Points on a hilly landscape, in no order, each with its height.
From any point a climber steps to the highest of the 2 points nearest to it. It stops when none of these is higher. Distance is the straight distance between rows; heights are no part of it.
z335: [-39  12  11  26 -27  25  13  19   5  37  19  15  -5 -22  -3   4  47  12
 -27 -45 -14  -5  14]  h=381
z704: [-16  15   0 -31 -41  -4   1 -10 -25   0   1 -11  -9  18 -23 -39  29   2
 -11  26   1 -20   6]  h=472
z206: [ 27 -22  -9  16   6  10 -22   2 -64 -35  11 -15 -42   3 -17  -2 -53  18
  31  39 -16  -1  -3]  h=87
z216: [-26 -26  20  17 -27   7  -8  10   5 -32  36  12 -15 -27  12   4  21   3
  10 -26  -1 -31  18]  h=274
z652: [ 23  25 -19  -3  16 -23  19 -25   7 -19  -6   7 -42  18   4  13 -55  10
  22  42   1   6 -36]  h=520
z631: [ -3  35   9   4 -11  41   7 -51  -6  -6  29 -26  -2  12 -23   6  -4  -9
  21 -25  -8  27   6]  h=341
z190: [ -6 -40  23 -12 -37 -29 -12 -25 -12   4 -31 -16 -23 -13  -7   9  28  23
 -29   0 -25 -17  12]  h=606
z48: [-12 -12  26  15  -7   7   7  25   3 -14  17  26  12 -29  18  20  29 -13
  31 -15  -5 -12  54]  h=295
z600: [-31 -60 -32  -1 -26  37 -48  -5  -3  22 -23  -1 -48  -6 -35  -9  43  55
 -45  12  19 -27 -45]  h=418
z489: [  2  20  24  30  26 -52  21   5  18 -35  40 -18  11 -42  16 -21  11 -25
  23 -39   5  14 -34]  h=277
z661: [-20  54  16  51  11  26  16 -21   6   7  -8 -13  22 -25  -5  19  41   0
  35 -50 -17  33   0]  h=377
z79: [ -5 -77  -9 -20   2 -25 -44  15  33 -18  10  27  35  -8  -2   3  -7 -10
 -23   1   0 -20  30]  h=196
z393: [-35 -21  -3 -17 -16  25 -24 -36  11  15   3  -2 -41  -2 -38 -13  33  49
 -28  11  18  -1 -67]  h=367
z158: [ -8  45  19  25   5  37 -17  -2   0  29 -46  14  -9  -8 -45  53  17 -40
  26  19   8  40  19]  h=727
z17: [ 19  41  -9   8  30  -1  29  28  38  13 -44   2  45  30  53  24 -33 -37
  10 -20   5  -3  25]  h=354
z46: [-25 -56  -9 -12  -4 -15 -20 -31  -2 -15 -33   1 -17  -5 -16 -14   6  60
  20  47 -24   1 -19]  h=360
z754: [ -2 -29 -28 -18 -21 -23 -13   1  12  -2  -2  22 -18  12   9 -23  38  28
  23  12 -39 -29  19]  h=440
z911: [ -3  66 -15   6 -10   8  44  18 -12  19 -21   3   3  28   0 -15 -12 -11
   5  19 -15  -7  24]  h=651
z179: [-30 -10  -8   1 -23   6 -24 -32  12   6  27  12 -36  -7 -40 -18  23  32
   2   8 -21   8 -30]  h=359
z135: [ 47 -28 -32  -5  46 -32 -31  13 -34 -30 -12   8  -4  29  -9  -2 -62  -7
 -12  59  17  -8 -58]  h=178
z171: [-12 -27  16  46 -16   2 -47   3  18  30  25   9 -11   5 -56  24  44 -44
  -9 -21   4  27  -9]  h=302
z865: [ -2 -59 -30 -52 -25  -8 -14 -14  -7  13 -38  -7  -3  -4  17 -29  35  41
 -18  30  11 -12  35]  h=489
z110: [-29  47  17  -2 -14  35  14  -6  29  -5  15 -31  32  16  26 -33  -6 -15
  21 -39  17  -2  27]  h=434
z94: [ -7 -27  13 -56   7 -17  26   8  37  38  -6  14  23  -5  41   8  -6   9
 -12 -15  -2   5  49]  h=339
z936: [-20 -35  -5 -16  -9 -24 -21 -20  13 -28   8   8 -22   2  -3 -19  20  44
  19  18 -21 -16 -35]  h=396
z357: [-14  29   8   9 -32   0 -13  11  10  22  23   2 -68 -11 -37  -4  35 -10
 -35 -14  -3 -19 -62]  h=363
z476: [-14  20  27  30   3  -1  32   1   3  -3 -26  10  -3 -15   0  40 -23 -10
  16  13 -21  12  31]  h=376
z836: [ 17 -44 -41   1  49 -21 -48  19 -12 -28 -35  26  30  23 -31 -15 -34 -10
  -9  72   1 -16 -45]  h=227
z887: [ 13 -23   7   1 -21  17 -10 -24 -10  49 -45   0  -1 -11 -20  35  40   7
 -14 -13 -23  17  57]  h=456
z563: [ -8 -55  13  -6 -17 -10 -36   4   9 -51  43  -9 -16 -11  14   9   2  -1
 -11 -26  16 -42 -15]  h=249
z856: [ 20  21 -20  20  24 -16   6 -19  14 -26 -11  14 -48  31  30  42 -66 -14
   6   2  27  -9 -22]  h=416
z189: [ -5  78  15  45  21  33   8   2 -10   5 -44  11 -19 -14  -9  57 -10 -26
  40   3  17  31  -5]  h=570
z369: [-14   9  19  32   0 -23  21  -5 -12 -20   7   3 -12 -18 -13  13 -22  10
  19  22 -40  11   4]  h=337
z480: [-41  23 -19 -25   7  12  36  22  39   4   3   4  55  25  35 -54  -9  20
   6  10  24  -6   4]  h=207
z951: [-29 -17  -4 -18 -15  25  25  20 -10  41  28  25   5 -13  11 -17  28  34
 -16  -8 -11  -7  37]  h=345
z338: [ 37  -8   4  18  -5  16 -28 -43 -44   5   7 -20 -30   2 -44  13   0   4
  27   4 -37  29   3]  h=572
z584: [-20  31  -8 -13   9 -22  22   9  31 -15   4 -23  67  35  19 -47 -17 -13
  -8  -4  13  -7 -19]  h=171
z254: [-38  -6  17 -42 -20 -15  25  -4  49  22 -19  12   7   5  24  -5  10  33
 -24  -9  -4 -10  13]  h=285
z102: [  9 -31 -15 -40 -24  12   5 -19 -15  39 -31  -1  -4  -4   5  -5  11  22
 -17  19  -6   7  68]  h=431
z268: [  5  21 -25  20  35 -14  17  30  47   3  11   4  79   3  29 -22   0 -47
  -1 -44   8   4  30]  h=174
z934: [ 22  11   5  20  28 -50 -11  17  14 -20   1  11  61  -4  -7   4   8 -63
 -13 -14 -24  -3 -15]  h=665
z214: [ 42  37   4  25  29  -3  21   7 -28 -40  47  -8 -13 -17  10  -4 -42 -27
  48   8   9  18 -15]  h=35
z804: [-22   5  33 -34 -45  27   3  -2  13   1   6 -16  -9   1  15  -3  20 -12
 -22 -39  35 -28  26]  h=553
z377: [  2 -53 -31  -3  24 -19 -18  25 -22 -29 -35  14  44  21  -8  -2 -31   7
 -20  62   8 -16  -3]  h=273
z535: [ 16 -19   6 -24  27 -51 -19  -4   7 -27  36  -3  40   5  -4 -31   3  -4
 -36  -4   5  -4 -79]  h=102
z442: [ 24  -7 -13 -10  24 -44   0 -13  12 -39  15  -1  11  17   2  -3 -35  -9
  16  27 -12   7 -32]  h=657
z968: [ 35   6  17 -43  28   3  24  -6 -33  -9   8  -6  -7  -2  -3 -16 -57  39
  11  61  41  35 -48]  h=206
z869: [ 45 -12  -4 -28  16   8  12  16 -15  17 -46   9  18   2  38  49  -3 -19
  15  -2   9  -1  67]  h=469
z487: [-38  31  27  46 -14  10  15  -9   5  12  17 -12  -2 -30  -6   5  40   5
 -12 -55 -13  10 -18]  h=417
z457: [-16 -12   6  34 -26 -15 -39  15  15  38  31   9 -43   3 -58  -1  39 -25
 -40  -9  -3   8 -47]  h=316
z447: [-20   6  10 -35 -39  57  -1  19  27  47  -3  -3 -42 -13  15  13  19   1
 -46 -44  32 -23  18]  h=681
z384: [  1 -56  31 -15 -25 -32 -36 -13 -48 -19 -15 -35 -32 -25 -17 -19  -2  27
  -8  16 -25  -3  -7]  h=714
z217: [-44  10  -4 -51  -4  12  34   9  40  44 -11  15  25  16  29 -40   6  46
  -6  11  10  -2   9]  h=243
z989: [-30  29  10 -15 -45   3   5  14   0   4  13   4 -41   4 -10 -29  40  -1
 -29  -5   7 -40 -30]  h=414
z114: [ -6 -28 -17 -34 -27   7   7  33   2 -11   6  -8  -3  13  32   3  24  20
 -56 -22  28 -64 -19]  h=715
z609: [ 36 -19 -31   5   6  10 -23 -20 -66 -18 -21 -21 -64  14  -9   2 -55  29
   6  49  18   1 -15]  h=106
z127: [ 13  71  -4  11  28  13  45  34  20  44 -46  16  17   7  49  17  -3 -14
  38 -12  -8  10  36]  h=442
z28: [  8   0  -8  19   8 -49  14  33   6 -21   1  15  51  10  14  -4   4 -29
  -2   5 -24 -17  14]  h=555
z321: [ -7  15   3   0  -2   9  16 -24  21 -37  21 -16  27  12  15   5 -19 -16
  24 -19   4   5  14]  h=383
z100: [-10  27  24  39  18 -29  11  14  13 -37  15 -19  40 -29  23  -1  40 -41
  26 -48  17   1  -9]  h=247
z657: [ 39   7 -11   8   5  28  -7  -3 -31  -9 -53   2   4  11  19  60  16 -16
  36   3   3  -6  47]  h=557
z579: [ 10 -20 -26  -7  -1 -30  11  29   3  -9   6  29  24  13  24 -12  20   5
  15  11 -33 -30  35]  h=487
z57: [-25  10  11  30 -16  22  -7  -4  23  54   8  16  10   7 -41  11  32 -20
 -17 -22 -12  32  19]  h=340
z22: [  2  15  40  27  -8  20 -18 -28  -3  17  31 -10 -31 -27 -31  27  34   0
  -9 -56 -13  24 -42]  h=465
z459: [-41 -21 -17 -14 -43  59 -21   8  25  43  14   6 -41  -7 -27   4  18  16
 -61 -22  35 -12   0]  h=556
z429: [ 72  25   3  19  35  -4  11  23 -29 -20  40  13 -46  -8  30  16 -68  -5
  26   6  32  20 -22]  h=12
z495: [ 40  12 -19  27   2  32  -7 -31 -41 -19 -22 -15 -26  18  -8  46 -10  -8
  33   0 -19   3  19]  h=658
z514: [ -6  38  17  44  14  19  23  18 -17 -13 -35  10 -18   1  25  61 -41 -25
  10   0  25  -6  25]  h=448
z921: [ 35 -23 -27 -12  24  -7 -16  -8 -50 -31 -29 -14 -37  25   5   1 -59  18
  -5  64  48  -8 -45]  h=133
z191: [ 50  11  -8  15  45 -53 -11   2   5 -20  28   5  34  -6 -16  -5 -28 -47
  -4   2 -26  15 -40]  h=862
z280: [ -4 -56 -12 -50 -24  -7  -3  14 -10   9  -3  -1   6   5  32 -16  35  33
 -36  -7  18 -40  20]  h=567
z773: [ -3  60  -1   6   5  12  46  30   7  59 -24  18  17   2  20 -13  28  -7
  17 -11 -27  14  38]  h=525
z281: [-14  33 -12 -17 -19  13  24 -15 -24  10 -20 -13   2  33 -27 -25  -5  16
 -10  42  -8   1   0]  h=533
z556: [  3  37 -12  49  42 -19  23  37  22 -19 -11 -15  69 -17  23  -9  15 -53
  31 -38  20   7  20]  h=209
z299: [ -5 -47 -25 -12   8  -9  -3  -9 -27 -25 -44  -3  12  14 -10  -7 -13  47
   8  64  -2 -12  -1]  h=321
z252: [-28 -45 -31 -32 -41  41 -31  -3   4  50 -14   6 -35  -9 -30 -19  45  33
 -58   7  41  -8   2]  h=481
z463: [ 21 -30   5 -53   4   7  22  -3 -10  55 -20   2   1 -16  35  18   6   1
   3  -3  -1  14  72]  h=395
z794: [-18   9   5 -17  17 -42  -6   6  37 -12  11  -6  64  13  -7 -37  -7 -31
 -47  -6  12  -5 -47]  h=134
z995: [  9 -10  38  -1 -27  -5 -23 -38 -14  19 -50 -17 -24 -20 -34  27  34 -16
  -8   0 -22  17  28]  h=516
z113: [-36  25  13 -25 -36  55   7 -12  13  17  18 -19  13  19   7 -24   6   7
 -10 -33  19  -7  29]  h=486
z732: [ 18  28 -28  13  30 -15  16  -4  44 -16 -25   7  18  41  33  33 -58 -33
  -1  -5  11  -6  -3]  h=328
z971: [ 56 -29   0  -4  30  -4 -20  23 -49 -36  49  -2 -19  -7   2 -22 -65  21
  40  33  -2  16 -20]  h=68
z421: [  5  53   9   6  15  25  33 -38  -7  -6  26 -31  -7   2  -3  -3 -54   9
  19  -4  -1  44 -20]  h=298
z488: [-11 -10   5  -2   2  31  25  27 -11  28  30  36   3 -28  23   4  23   4
  24 -14 -11   3  65]  h=318
z284: [  5  40 -29  19  38  -8   9  19  43  -2  -5 -17  82  24  10 -30 -41 -50
 -17 -23   9   2   3]  h=139
z718: [  0  39  15 -19  20  21  37 -27 -20   0  23 -19   3   1 -12 -26 -50  39
  11  30  15  47 -45]  h=256
z969: [-11 -54  -4   6   8 -24 -46  12  33 -34  41  24  34 -15  -6   2   2 -24
 -31 -23   2 -26  -8]  h=220
z182: [ 26 -21  15  14 -11  11 -48 -48 -18  27  29 -17 -35  -8 -53  13  30  -1
  -1 -25 -27  35 -25]  h=518
z680: [ 60  -3  26  10  18  -9  -9  14 -40 -32  46  -3 -27 -26   4  -7 -24  -4
  60   6 -23  22  -8]  h=52
z374: [  0   4  33  30   7 -37  16  -9  -8 -25  33 -10  -6 -34   6   0   5   5
  26 -15 -33   9 -22]  h=308

Call two points neighbours if one is among the 2 nearest of the other. Go from one point of each pair to the other, from neighbour to neighbour, staying as high as possible. Name the lowest point that can't be avoided.
z384 and z487 -> z463
z191 and z384 -> z46
z114 and z384 -> z102

For each start below, name the point where the climber stops.
z268 -> z158
z584 -> z114
z718 -> z447
z969 -> z487
z457 -> z911
